Points on a hilly landscape, in no order, each with its height.
From any point a ball takes the steepest step (drop divided by distance) to one of its 2 nearest points. It stops when none of these is lower. Distance is the straight distance between rows; heights are no part of it.
z128 h=50.9:  0.090  1.188  0.748  2.821  0.291 -0.361 -1.421 -0.805  1.059 -0.594  2.842 -0.703 -2.055 -3.610  2.358 -0.667 -0.021 -2.050  2.145  1.197  2.464 -0.382 -4.259  1.076  0.856 -1.029 -0.621 -1.306
z300 h=32.4:  4.632 -1.681 -1.319  0.691 -0.011  0.817 -1.368 -1.523 -1.387 -3.079 -0.297  4.984 -4.412  3.073 -4.302 -1.255 -3.118 -1.734  2.299 -1.379  2.216  3.628 -1.941  0.382 -2.503  0.039  1.743 -0.940
z566 h=59.0:  1.034 -0.752 -3.271  0.063  1.410  2.828 -1.530  0.109  0.953 -4.522 -0.400  4.061 -1.920 -0.178  0.725  0.614 -1.418 -0.982  4.961  2.232 -0.091  0.525 -0.347 -2.121 -0.016 -1.073 -2.534 -3.368
z607 h=53.8: -1.720  1.452 -1.178 -0.234  1.451  0.702 -0.914  0.745  3.043  0.160  2.222  0.402 -0.072 -2.023  2.208  0.599  1.143 -1.387  0.792  3.070 -1.234 -1.618  1.776 -2.093  2.092  0.449 -4.263 -0.882
z30 h=49.1: -1.702 -1.897 -2.384  2.761  2.282 -2.888 -0.918  0.206  3.100  0.819 -4.326  2.472 -1.970  3.312 -1.998  0.886 -2.512  0.992 -2.313 -2.501  1.954 -0.812  0.149 -0.744 -2.647 -2.905 -2.543  1.249
z425 h=34.2:  1.296  0.210  2.590  2.046  1.264 -1.258 -1.323 -0.465  0.270  0.452  3.529 -0.286 -3.690  1.217 -1.379 -2.800  0.098 -2.095  0.335 -0.340  2.380  3.388 -3.903  2.538 -0.952 -0.728  1.983  0.926
z257 h=32.8:  3.603 -0.048  2.216 -3.381 -3.433  1.304  1.430  1.112 -4.517  1.844  0.298 -1.225  1.132 -0.571 -2.959 -0.449  2.222  1.323 -2.319 -3.424 -1.139  1.269 -0.758  0.505 -0.360  4.604  2.985  0.397
z782 h=50.7: -0.057 -1.965 -1.549 -1.149  0.291  0.506  1.264  0.677 -1.740 -1.025 -1.612  1.508  0.857  4.931 -2.729  0.442 -0.072  1.460 -0.175 -1.790 -0.875  1.600  2.591 -0.271 -0.915  0.211  1.307  1.265
z903 h=56.5:  0.163 -0.223 -1.756 -0.428  1.740  1.737 -0.762  1.112  1.900 -3.504  2.516  2.890 -1.697  1.196  0.396 -0.551  1.069 -1.343  3.784  1.965 -0.553  2.003 -0.024 -1.215  0.045 -0.355 -1.941 -1.755
z310 h=44.0: -0.009  1.888  1.557 -1.464  0.382  0.650  1.185  2.259 -0.236 -1.616  5.322 -0.234 -0.560  0.018  1.272 -1.964  3.346 -2.074  1.862  0.916 -1.384  3.446 -1.858  1.190  1.161  1.237  0.624 -1.466
z444 h=32.7: -5.095  1.029  1.329  2.977  2.040 -2.108  0.261 -2.347  3.265  3.046 -1.777 -5.246  2.562 -0.842  3.670 -0.514 -1.673  0.263 -2.035  3.429  0.252 -1.425  1.150  1.126  0.071 -4.855 -0.388  2.374
z399 h=68.8:  1.773 -2.158 -1.110 -0.690 -2.621  0.459  0.324 -0.788 -4.504 -0.469 -4.242  1.746  0.946  3.831 -4.697  0.851 -2.338  2.987 -1.306 -4.541 -0.726  0.995  0.420  0.459 -1.524  0.781  2.720  1.614
z590 h=65.0:  0.277 -1.434  0.104  2.926 -0.508 -1.123  0.438 -1.689 -2.910  0.180 -2.916 -1.419  0.369 -0.381  0.802  0.930 -1.683  0.779 -0.454 -2.588  3.050 -2.356 -1.663  2.081 -0.636 -1.093  2.917  1.003
z700 h=36.0:  3.146  0.459  3.382 -3.395 -2.696  0.848  2.252  2.066 -3.837  1.228  2.038 -2.668  1.579 -2.708  0.236 -0.927  3.830  0.104 -1.854 -1.678 -1.014  0.527 -1.275  1.892  0.549  4.554  3.292 -0.435
z44 h=36.1: -2.881 -0.338  0.069  4.148  3.594 -3.356 -2.355 -0.782  5.043  2.109 -0.706 -1.384 -1.871  0.744  0.239 -1.078 -1.687 -0.405 -1.280  0.622  1.641  0.495 -1.939  0.028 -2.420 -3.779 -3.081  2.311
z102 h=33.7: -2.900  0.384 -1.943 -1.105  2.104  0.992  1.701 -0.660  1.197 -0.830 -4.391  2.085  2.560  2.038  2.827  1.758 -2.556  1.057  0.123  4.006 -1.861 -3.092  6.204 -1.499  1.859 -3.558 -1.643 -0.504
z267 h=58.9:  0.000  0.823 -1.822  0.603 -2.244  2.219 -0.361 -1.074 -0.253  0.108 -2.276 -0.006  2.232 -4.954  3.781  3.106 -2.983  0.415  0.834  1.776  0.569 -4.982  0.973 -2.381  2.172  0.542 -1.759 -2.605
z984 h=18.1: -3.140  0.959  1.591  0.723  1.871 -1.427  0.015 -0.113  2.159  1.794  2.070 -3.709  1.248  0.561  1.526 -1.145  1.819 -0.290 -0.039  1.802 -0.825  1.190  0.934  1.590  0.345 -1.883  0.173  2.380
z557 h=77.6:  2.017 -0.300  1.813  4.076 -0.609 -2.558 -2.073 -1.743 -0.061  2.914  0.004 -1.460 -2.877 -3.345  0.200  0.029 -1.774 -0.536 -2.624 -2.656  4.715 -2.513 -4.670  0.808 -0.121  0.826  0.500  1.038
z544 h=40.3:  2.397  1.009  2.977 -0.519 -0.167 -0.353  0.140  0.967 -1.116  0.537  4.540  0.154 -3.026  2.063 -1.745 -2.840  1.868 -2.297 -0.232 -1.492  1.152  4.329 -3.221  1.894 -0.373  2.008  2.379  0.099
z987 h=32.5: -1.412  1.039  0.481 -0.206 -0.974  0.883  1.836 -1.060 -1.100  0.808 -1.000 -3.029  2.800 -2.798  4.294  1.477 -0.189  0.195 -0.430  1.898 -0.083 -3.904  2.352  0.678  2.488 -0.301  1.423 -0.247
z490 h=50.5:  3.934  1.049  0.340 -2.344 -3.770  2.507 -0.519  1.239 -3.204 -1.188  1.868  1.192  0.735 -4.779 -0.192 -0.090  0.692 -0.761  0.824 -0.815 -1.233  0.796 -3.365 -0.536  0.578  4.629  0.381 -2.805
z900 h=59.4: -0.509 -0.441 -0.645 -1.030  0.427  1.978  2.059  0.015 -2.960 -3.628 -0.518  0.194  1.381  2.113  1.454 -0.255  1.165  0.126  4.158  1.529 -0.829  1.424  1.503  2.135  0.441 -2.096  3.496 -1.287
z666 h=53.6: -1.557  2.719  1.391  2.226  0.078 -0.098 -0.556 -1.124  1.665 -1.781  3.894 -2.150 -0.925 -3.476  3.684 -1.034  0.806 -1.901  3.361  3.491  1.325  0.721 -4.794  1.938  1.556 -3.158  0.036 -2.157
z993 h=48.3: -0.501  0.907  0.434 -4.025  0.022  2.303  3.265  1.932 -3.151 -1.313  0.928 -0.471  4.111  1.638  0.869 -0.130  2.850  0.335  1.458  1.703 -3.431  1.085  4.068  0.920  1.871  1.532  2.351 -0.902
z43 h=47.7: -0.184 -1.471 -2.526 -0.323  0.143  1.014  0.087 -0.076 -1.426 -1.752 -3.237  2.011  1.243  2.243 -0.916  1.412 -1.396  1.381  1.224 -0.528 -0.734 -0.377  2.576 -0.641 -0.418 -0.529 -0.016 -0.333
z259 h=47.3: -1.899  0.402 -0.849  2.880  3.124  0.120 -1.488 -1.066  4.344 -1.487  0.989  0.004 -2.438 -0.896  2.143 -0.686 -0.694 -1.540  3.567  3.671  1.045  0.519 -1.627 -0.532 -0.719 -4.633 -2.850 -1.167
z582 h=50.8:  1.182  0.286 -1.065 -4.494 -1.666  2.986  1.768  2.031 -3.788 -1.506  0.415  1.695  3.397  1.510 -2.068  0.378  1.909  1.417  1.164 -0.093 -3.872  1.817  2.749 -1.022  0.185  2.996  1.220 -0.763
z752 h=50.1:  3.335  0.896  0.334 -2.082 -2.065  1.050 -1.487  1.918  0.522  1.221  3.802  1.926 -2.471 -1.645 -2.977 -0.979  1.961 -1.286 -1.511 -1.624 -0.667  2.099 -2.088 -2.788  0.304  5.119 -3.071 -1.240
z660 h=40.8:  3.602 -0.743 -0.579  1.582 -0.748  0.758 -1.490 -0.875 -1.845 -1.995  0.390  2.775 -2.734 -0.275 -1.867 -0.733 -1.947 -1.495  1.612 -1.307  2.416  1.375 -3.145  0.950 -0.557  1.142  0.872 -1.043
z246 h=43.5:  4.161  0.850  0.070 -3.785 -5.717  2.201 -1.670 -0.539 -3.783  1.574  0.018  2.815 -1.229 -1.726 -5.766  0.092 -0.899  2.172 -1.761 -4.506 -2.577  1.093 -2.466 -2.859 -1.680  3.831 -0.352  0.365
z353 h=25.8: -0.209 -0.473 -0.295  4.398  2.532 -2.493 -2.572 -0.966  2.833  1.167 -0.256  0.443 -3.549 -0.523 -0.073 -0.432 -1.982 -0.888 -0.422 -0.803  3.548 -0.465 -2.928  0.053 -1.832 -2.018 -2.443  1.095
z218 h=60.8: -2.116  1.947  2.075 -0.184  0.359 -1.042 -0.274  0.433  2.956  2.521  3.474 -3.867  1.068 -3.989  3.439 -0.454  2.383 -1.324 -1.291  2.327 -0.706 -1.608  0.337  0.009  2.249  0.965 -1.591  0.650
z209 h=57.2: -0.657  1.907  1.833 -3.106 -0.545  0.606  2.136  1.221 -0.496  1.331  2.082 -2.647  3.594 -2.932  2.847 -0.118  3.332 -0.350 -1.359  2.243 -2.529 -2.092  3.293  0.260  2.449  2.229  1.089 -0.446
z913 h=53.3:  2.639  1.278  0.674 -4.853 -2.397  1.463  0.298  2.733 -0.013  1.642  3.480  0.810  0.725 -2.067 -2.678 -0.368  3.622  0.271 -2.350 -0.662 -2.856  0.797  0.580 -3.228  0.746  5.345 -2.593 -0.947
z719 h=31.4:  4.604 -0.304 -0.909 -0.033 -3.728  0.403 -2.778 -2.248 -2.378  0.932 -2.159  3.855 -4.065  0.908 -7.032 -0.088 -4.503  0.660 -2.448 -4.872  1.347  1.743 -3.079 -1.628 -1.818  2.197 -0.187  0.355
z160 h=59.2: -2.691  0.492  1.965  0.474  1.392 -3.559 -0.911  0.657  4.170  4.828  1.480 -2.997 -0.167  0.830 -0.627 -0.327  1.731  0.491 -4.562 -0.825 -0.512 -0.660  1.181 -0.705  0.106  0.778 -2.129  3.499
z382 h=70.2: -0.812 -2.208 -0.750 -0.697 -2.038 -1.299  1.572 -0.327 -3.408  1.158 -5.158 -0.117  2.953  3.952 -3.329  1.217 -1.106  3.203 -3.522 -4.278 -0.853 -0.853  2.410  1.063 -0.480  0.292  2.743  2.387
z203 h=55.5:  1.093  1.265  2.091 -4.172 -1.176  0.544  1.765  2.618 -0.385  1.755  3.033 -1.424  2.776 -2.258 -0.239 -0.389  4.439  0.279 -2.250  0.511 -3.140 -0.734  2.349 -1.230  1.550  4.258 -0.435 -0.254
z886 h=55.3:  2.589  0.212 -1.987 -2.029 -1.799  3.817 -0.442  1.116 -2.843 -4.332  1.335  3.861  0.203 -0.805 -0.794 -0.042 -0.410 -0.578  4.182  0.573 -1.830  2.521 -1.371 -0.759  0.188  1.997  0.292 -3.364
z90 h=58.8: -1.707  1.515  2.400 -2.028  0.385 -1.505  1.397  0.940  1.448  3.201  2.111 -3.565  2.596 -1.778  1.954 -0.536  3.325  0.083 -3.268  1.335 -1.973 -2.002  3.399  0.103  1.820  1.852  0.215  2.193
z437 h=66.3: -0.882 -0.446 -1.649 -1.238  1.455  0.452  0.048  1.716  1.434 -0.576  1.089  1.825  0.072  2.540 -1.424  0.379  1.013  0.355  0.294  0.425 -1.623  0.952  3.224 -2.226  0.150  0.903 -2.376  0.488
z912 h=36.5:  0.830 -0.708  0.638  2.965  2.382 -1.396 -1.697 -1.168  1.299 -0.830  1.075  1.273 -3.766  1.384 -1.055 -1.744 -1.337 -1.431  1.479 -0.227  2.792  1.713 -2.765  1.215 -2.073 -2.408  0.274  0.815
z394 h=28.6:  0.665  0.163  1.023 -0.132 -2.888  0.036  0.964 -0.656 -1.542  1.544 -0.830 -3.549  2.822 -4.829  3.458  1.762 -0.006  0.734 -1.383 -0.116  0.939 -4.536  0.802  0.473  1.679  2.060  2.095 -0.359
z583 h=41.2:  0.757  2.980  2.286 -1.476 -1.147  0.315  1.033  1.926 -0.384 -1.140  4.897 -1.779  0.134 -4.073  3.251 -1.203  3.684 -2.044  1.147  1.382 -0.884  0.602 -3.107  1.342  2.072  2.449  0.621 -2.954
z426 h=72.9: -1.941 -1.411 -0.354  3.081  0.384 -3.748 -0.078 -1.020  0.807  3.015 -4.675 -1.241  0.060  0.908 -0.069  1.366 -2.267  1.357 -3.845 -3.288  2.681 -2.989 -0.549  1.108 -1.033 -1.707 -0.145  2.260
z961 h=61.4:  0.916 -2.089 -2.228 -0.895  1.217  2.445  0.606 -0.170 -1.476 -4.761 -1.655  2.852 -0.429  3.569 -0.697  0.057 -0.554  0.106  4.631  1.000 -0.513  1.950  1.226  0.185 -1.246 -1.922  2.177 -1.491
z252 h=75.1: -0.466 -0.890  1.655  4.665  0.833 -3.753 -1.420 -1.796  0.370  3.251 -2.035 -2.114 -1.684 -0.294 -0.152 -0.054 -2.414  0.272 -2.739 -2.761  4.020 -1.858 -3.205  2.212 -1.488 -1.795  0.797  2.597
z337 h=53.7:  3.306  0.344  1.335  0.076 -2.712  0.365 -0.897  0.188 -1.605  0.698  1.743 -0.653 -0.693 -4.742  0.644 -0.007  0.817 -0.856 -0.761 -1.365  1.406 -1.257 -3.496  0.029  1.179  4.041  0.324 -1.283
z196 h=37.9:  3.569 -0.972 -0.776 -0.772 -3.328  1.034 -1.764 -0.924 -2.408  1.120 -1.287  2.440 -1.593  0.084 -4.947  0.211 -1.688  1.254 -2.084 -4.178  0.166  0.901 -1.952 -1.548 -0.792  2.908 -0.466  0.437
z680 h=50.6: -2.889  1.578 -0.295  1.743  2.279 -0.063 -1.719 -0.294  4.451  0.156  2.654 -1.260 -1.356 -2.850  3.179 -0.204  0.168 -1.780  1.835  3.833  0.245 -0.323 -0.709 -0.850  1.075 -2.587 -4.078 -0.672
z152 h=56.4: -1.148  1.744 -1.096 -0.599 -0.483  1.890 -0.034 -0.253  1.606  0.076  0.450 -0.136  1.581 -4.206  4.326  1.798 -0.486 -0.816  0.792  3.583 -0.767 -3.865  2.385 -2.382  3.482  0.533 -2.957 -2.346
z296 h=46.8:  2.182  0.277 -0.663  2.066 -0.535  0.949 -1.855 -0.532 -0.246 -1.948  1.985  1.918 -2.210 -3.410  1.017 -0.028 -0.912 -2.122  2.074  0.207  2.353 -0.092 -3.982 -0.223  0.773  1.165 -1.065 -2.422
z359 h=38.7: -4.131  1.042 -0.038 -1.049  2.208 -1.143  1.849 -0.804  1.762  1.141 -3.074 -0.051  3.748  2.097  2.047  0.964 -1.213  1.172 -3.281  2.898 -2.157 -3.374  6.328 -0.619  2.016 -2.450 -0.703  2.012
z539 h=60.9: -0.074  0.180 -1.586  1.490 -1.754  2.040  0.650 -1.466 -2.125 -1.024 -2.589 -0.515  1.805 -2.994  3.752  2.346 -2.760  0.230  2.294  1.180  1.880 -3.788  0.280 -0.252  1.571 -1.340  0.735 -2.584
z734 h=62.8: -0.550 -0.169 -0.184  3.279 -0.872  0.062  0.448 -1.901 -1.421 -0.032 -1.818 -2.163  0.761 -2.814  3.276  1.635 -2.195  0.020  1.073  0.022  3.101 -3.387 -1.558  1.158  0.640 -2.053  1.865 -0.873
z814 h=53.5: -1.630  0.197  0.132  0.115  2.785 -0.367 -1.084  1.061  3.529 -0.825  3.824  0.438 -2.119  2.196 -0.138 -1.485  1.543 -1.349  1.659  1.750 -0.410  3.215 -0.417 -0.354 -0.792 -1.224 -1.827  0.690
z854 h=24.2:  2.148 -0.970  1.722  0.549 -4.035 -0.464  0.136 -0.938 -2.317  2.459 -1.950 -3.520  1.754 -4.958  1.280  1.261 -0.331  1.642 -3.015 -2.561  2.025 -4.208 -1.309  0.538  0.321  2.874  2.595  0.294
z192 h=37.7: -3.134 -1.121 -0.071  0.650  3.821  0.175  1.326 -1.961  2.304 -2.468 -2.487 -1.390  0.005  4.138  1.197 -0.685 -0.238  0.693  4.055  4.046 -1.206  1.673  1.431  1.658 -2.144 -7.122  1.944  0.235
z998 h=56.7: -2.552  0.005  0.559 -0.708  1.331 -2.305  0.850  0.882  2.003  2.644  0.178 -1.115  1.350  2.693 -1.275  0.172  1.283  1.049 -3.512 -0.552 -1.480 -0.931  3.852 -0.571  0.473  0.326 -1.278  3.260
z575 h=46.9:  2.164  1.412  1.473 -2.577 -0.486  1.270  0.687  2.846 -0.123 -0.080  4.993  0.991 -1.149 -0.492 -0.924 -1.419  3.537 -1.874 -0.313 -0.464 -1.232  3.012 -1.904 -0.812  0.447  4.178 -0.933 -1.353
z177 h=32.6: -4.063 -1.637 -0.725  1.820  3.651 -3.036  0.949 -0.313  2.743  0.338 -4.928 -0.629  0.507  4.774  0.024  0.076 -2.201  1.162 -0.906  0.161  0.283 -0.104  2.522  1.480 -2.713 -5.630  0.406  2.994
z302 h=43.0: -2.872 -0.013  0.158  3.836  3.784 -1.673 -1.617 -1.719  4.780  0.210 -0.346 -1.861 -1.493  0.078  1.334 -1.231 -1.497 -0.540  2.007  3.378  1.359  1.324 -2.096  0.548 -2.126 -5.893 -2.006  0.551
z805 h=55.2: -2.866  3.283  1.864  0.603 -0.286  0.547  0.621 -0.540  2.005 -0.565  4.102 -3.557  0.806 -3.789  4.934 -0.656  2.193 -1.783  2.194  4.512 -0.642  0.272 -1.848  1.632  2.625 -2.502 -0.450 -2.229
z974 h=37.8: -3.334 -2.073 -2.226  1.306  1.875 -2.094  1.711 -0.238  0.270 -0.386 -7.563  1.114  1.681  4.354 -0.044  1.760 -2.828  1.743 -1.348 -0.894  0.344 -2.210  3.055  1.307 -1.728 -4.460  0.916  1.427
z249 h=33.0: -3.134 -0.180 -1.276  0.642  3.289  1.081  0.942 -1.728  2.772 -2.145 -3.018  0.217 -0.635  2.464  2.844  0.293 -1.220  0.167  3.768  4.882 -1.217 -0.269  2.971 -0.201 -0.780 -6.957 -0.753 -1.122
z328 h=64.4: -1.107 -0.722 -3.448 -0.283  2.512  0.116 -1.198  1.461  3.679 -1.300  0.184  3.630 -1.257  2.642 -1.602  1.008 -0.390  0.333  0.380  1.018 -1.308  0.222  3.262 -3.617 -0.582 -0.355 -4.911 -0.228
z510 h=21.1:  5.171 -1.287 -1.274  1.821 -1.950  0.260 -2.528 -2.325 -2.575 -1.090 -2.432  4.774 -4.151  1.208 -5.347 -0.442 -4.982 -0.790  0.084 -3.294  2.710  1.995 -2.800  0.288 -2.289  0.833  0.785 -0.489
z948 h=47.6:  4.636  0.922  0.863 -4.121 -5.329  2.267 -1.188  1.084 -3.103  0.864  1.296  1.410  0.020 -4.468 -3.109 -0.008  0.729  1.006 -0.886 -2.471 -2.473  0.536 -2.709 -2.178 -0.621  5.252 -0.277 -1.405
z255 h=41.7: -1.319 -3.206 -2.841  0.091  0.536 -1.151  0.996 -0.008 -1.084 -1.613 -6.971  2.804  1.198  6.084 -3.069  1.601 -2.916  2.756 -1.170 -2.928 -0.371 -0.307  2.536  0.322 -2.457 -2.825  1.474  0.994
z127 h=38.8:  1.511  1.516  2.668 -1.870 -2.390  0.692  1.670  1.422 -1.954  0.297  2.482 -2.845  1.828 -4.904  3.139 -0.284  3.540 -0.892 -0.303  0.320 -0.731 -1.226 -1.182  1.339  1.819  3.293  2.324 -2.041
z104 h=56.6: -1.607  2.990  1.165 -1.123 -0.978  1.790  2.205  0.415 -0.856 -2.981  3.009 -1.853  1.212 -2.341  4.873 -0.148  2.397 -1.349  3.835  3.678 -1.111  0.422 -1.196  2.152  2.954 -1.795  1.259 -3.523
z292 h=23.8:  0.357 -0.950  0.441 -1.637 -2.444 -1.147  1.319 -0.055 -2.145  2.200 -2.794 -1.888  3.279 -0.285 -0.965  1.343  0.788  2.235 -3.690 -2.462 -1.002 -2.802  2.736 -0.020  1.013  2.290  1.733  1.833
z208 h=44.3:  0.480 -1.092  0.331 -0.488  2.754  0.253 -0.073  0.412  2.540 -2.583  3.590  2.491 -3.771  5.559 -2.102 -2.238  0.754 -1.467  3.336  0.849  0.449  5.656 -0.829  0.044 -2.689 -1.246  1.273  0.283
z618 h=49.2: -1.991 -0.783  1.193  0.524  3.712 -1.165 -0.560 -0.111  4.164 -0.780  3.187 -0.688 -2.198  4.885 -1.391 -2.721  0.663 -0.858  2.599  2.295 -0.035  5.895 -1.154  0.710 -2.781 -3.271  0.816  1.711
z221 h=52.7: -1.454 -1.475 -0.480 -2.545  1.244  0.010  2.914  1.578 -1.624 -0.481 -0.979  0.292  2.204  6.600 -2.503 -0.048  1.499  2.159 -0.585 -0.933 -2.221  2.127  5.147  0.175 -0.739 -0.007  2.374  2.398
z119 h=45.1: -0.222 -3.108 -2.387  1.293  1.417 -1.619 -0.036 -0.316  0.705 -1.005 -4.992  3.233 -1.739  5.296 -3.333  0.698 -2.486  1.831 -1.230 -3.134  1.602  0.581  0.609 -0.264 -3.176 -2.589  0.254  1.291
z651 h=37.2: -1.162  0.176 -0.404  0.311  0.291  0.048  0.327 -0.141 -0.470  0.238 -0.640 -1.203  1.350 -0.711  1.599  0.757  0.361  0.221  0.122  0.559 -0.030 -1.697  1.450  0.031  1.270 -0.001  0.022  0.430
z865 h=38.1: -3.657  1.012  0.254  1.060  1.726 -1.615  0.435 -1.281  2.368  2.096 -1.690 -2.691  2.182 -0.865  3.215  0.671 -0.655  0.030 -2.381  2.245 -0.322 -3.246  3.223  0.124  1.466 -2.127 -1.380  1.930
z891 h=79.8:  3.570  0.357  1.469  3.684 -1.130 -1.184 -2.072 -1.756 -0.639  0.980  1.989  0.072 -3.424 -4.773  0.042 -0.245 -1.985 -2.017 -0.600 -1.362  4.644 -1.791 -5.936  1.158  0.256  1.627  0.587 -0.921
z962 h=42.7: -0.482 -1.142 -1.588  1.909  1.104 -0.810 -0.691 -0.695  0.335 -0.341 -2.217  0.521 -0.804  0.760  0.135  0.727 -1.287  0.441  0.140 -0.899  1.613 -1.322 -0.010 -0.373 -0.579 -1.124 -1.140  0.663
z506 h=26.3: -4.407  1.081  0.981  2.639  2.545 -2.127 -1.089 -1.283  4.267  2.764  0.721 -4.046  1.069 -0.780  2.189 -0.774 -0.282 -0.688 -0.466  3.362 -0.316  0.466  0.259  0.700  0.004 -3.574 -2.123  2.080
z994 h=71.4: -0.704 -2.393 -0.272  1.749 -1.316 -2.674  0.699 -1.130 -2.239  2.040 -5.695 -0.690  1.010  2.309 -2.036  1.474 -2.074  2.121 -4.009 -4.737  1.747 -2.113  0.117  1.657 -0.863 -0.392  2.162  2.301
z553 h=67.2:  2.015 -2.275 -0.508  1.759 -1.350 -0.261  0.451 -1.578 -4.587 -0.866 -4.253  0.853  0.263  2.387 -2.273  0.384 -2.694  1.698 -0.297 -3.726  2.242  0.123 -0.845  2.146 -1.405 -0.625  3.850  1.289
z579 h=53.0:  2.848  0.401 -0.877 -3.709 -2.033  3.254  1.082  1.948 -3.974 -2.857  1.983  2.967  0.991  1.323 -2.296 -0.499  1.336 -0.001  2.124 -0.834 -2.657  4.048 -0.092 -0.327 -0.477  3.272  1.440 -2.082
z850 h=58.0:  1.198  0.129 -3.605 -1.273 -1.457  4.054 -1.952  0.374 -1.431 -3.826 -0.645  4.165  0.208 -2.145  0.267  1.655 -1.755  0.053  4.318  1.647 -1.521 -0.343 -0.172 -2.482  0.701  1.037 -2.359 -3.341
z687 h=44.1:  1.068  0.561  3.220 -1.589 -0.178 -0.411  1.673  1.478 -2.410  1.377  3.174 -2.184 -0.148  1.427 -0.653 -2.026  3.671 -0.814 -0.824 -1.800 -0.103  2.821 -1.056  2.320 -0.025  2.245  3.207  0.973
z740 h=39.2:  3.282 -1.016 -0.491 -0.247  1.213  0.722 -0.659  0.078  0.815 -3.143  2.637  4.571 -4.844  4.046 -3.458 -2.052 -1.014 -2.324  2.751 -0.157  1.509  4.983 -1.741 -0.206 -2.282  0.272  0.938 -0.927
z709 h=57.9:  0.131  1.204 -0.201 -1.601 -0.392  2.323  1.663  0.699 -2.583 -3.469  1.868  0.006  1.360 -0.564  2.390 -0.486  1.917 -0.848  3.692  2.215 -1.196  1.317 -0.472  1.607  1.723 -0.301  2.214 -2.874
z147 h=25.7: -3.635 -0.528  0.627  1.256  2.824 -2.045  0.365 -0.548  1.716  0.853 -1.206 -2.440  1.023  2.888  0.856 -0.379 -0.197  0.559 -0.323  0.940 -0.366  0.567  2.044  1.642 -0.771 -3.600  0.512  2.870
z786 h=28.7:  2.077 -0.354  0.666 -3.132 -3.477  1.016  1.364  0.404 -4.293  1.271 -1.629 -1.112  3.490 -0.983 -1.929  0.757  1.485  2.537 -1.792 -2.233 -2.349 -0.944  1.707 -0.037  0.300  3.296  2.622  0.619
z550 h=60.3: -0.645  0.045  1.362  2.206  0.902 -2.416 -2.074 -0.025  2.712  3.518  1.328 -1.678 -1.942 -1.325 -0.097 -0.069  0.754 -0.418 -2.692 -1.540  1.524 -1.036 -1.703 -0.239  0.160  1.238 -2.408  1.926
z457 h=57.1:  1.276 -0.393  0.380  1.189 -1.349 -1.100 -2.126 -0.172  0.939  2.040  0.722 -0.555 -1.122 -3.432 -0.134  0.493  0.419 -0.074 -2.115 -1.799  1.521 -2.096 -1.750 -1.542  0.658  2.733 -2.202  0.056
z179 h=62.7: -0.152  1.293  2.797 -0.936  0.098 -0.992 -0.189  1.726  1.483  2.333  4.055 -2.554 -0.366 -2.569  1.368 -1.406  3.558 -1.226 -1.319 -0.058 -0.310  0.134 -1.215  0.204  0.984  2.684 -0.699  0.553
z251 h=62.2:  0.458 -0.534 -3.786 -0.537  0.975  1.713 -2.433  1.111  2.512 -2.169  1.065  4.568 -1.796  0.377 -1.968  1.004 -0.779 -0.154  1.716  0.902 -0.926  0.526  1.255 -4.231 -0.103  1.246 -5.517 -1.964
z4 h=64.7:  1.296 -0.962 -4.263  0.723 -0.233  1.029 -3.132 -0.283  1.637 -1.519 -1.531  4.808 -2.012 -0.550 -2.654  1.500 -2.646  0.568  0.456 -0.925  0.221 -0.600 -0.534 -3.874 -1.119  0.898 -5.288 -1.384
z489 h=17.9:  0.322 -0.866  0.688 -0.345 -3.116 -1.933 -0.111 -0.488 -0.327  3.515 -2.644 -2.454  1.988 -3.001 -0.416  1.745 -0.144  2.172 -5.022 -2.647  0.557 -4.542  1.171 -0.915  0.783  2.778  0.330  1.221
z630 h=46.3: -0.213  0.793  2.015 -2.743 -0.030  0.743  2.787  1.645 -2.901  0.078  2.388 -2.208  2.314  1.190  0.686 -0.975  3.900 -0.401  0.269 -0.038 -1.863  1.782  1.464  2.081  0.679  1.821  3.192  0.247
z819 h=28.0: -3.360  0.291 -1.854  1.357  2.878  0.453  0.749 -1.326  2.794 -0.622 -4.078  0.730  0.106  1.040  3.362  0.913 -2.614  0.128  1.063  3.863 -0.419 -2.536  3.403 -0.996  0.239 -5.536 -2.399 -0.613
z53 h=54.5: -2.259  0.060  0.951 -2.468  1.384 -0.976  2.775  1.647 -0.546  1.605  0.575 -1.616  3.184  4.229 -1.180 -0.238  2.395  1.440 -2.174 -0.364 -2.717  0.468  5.563  0.326  0.649  0.753  1.318  2.769

Call two points neighbours if one is among the 2 nearest of the other. Go from one point of each pair to the other, from neighbour to neighbour, staying as low as possible. Name the highest point that can't be avoided.
z510 and z984 -> z550
z425 and z353 -> z912
z510 and z425 -> z566
z984 and z489 -> z30
z984 and z819 -> z192

For each start below, name the point where the ball stops.
z579 -> z425
z267 -> z353
z53 -> z489
z119 -> z984
z90 -> z489
z426 -> z353
z709 -> z510
z310 -> z489
z550 -> z510
z961 -> z489
z566 -> z510

For each start below, name every point that the ball comes to, in order.
z900 -> z709 > z104 > z805 > z666 > z128 > z296 > z660 > z300 > z510
z850 -> z886 > z579 > z582 > z993 > z630 > z687 > z544 > z425
z998 -> z53 > z221 > z782 > z43 > z962 > z651 > z987 > z394 > z854 > z489
z218 -> z90 > z209 > z203 > z913 > z752 > z575 > z310 > z583 > z127 > z700 > z257 > z786 > z292 > z489
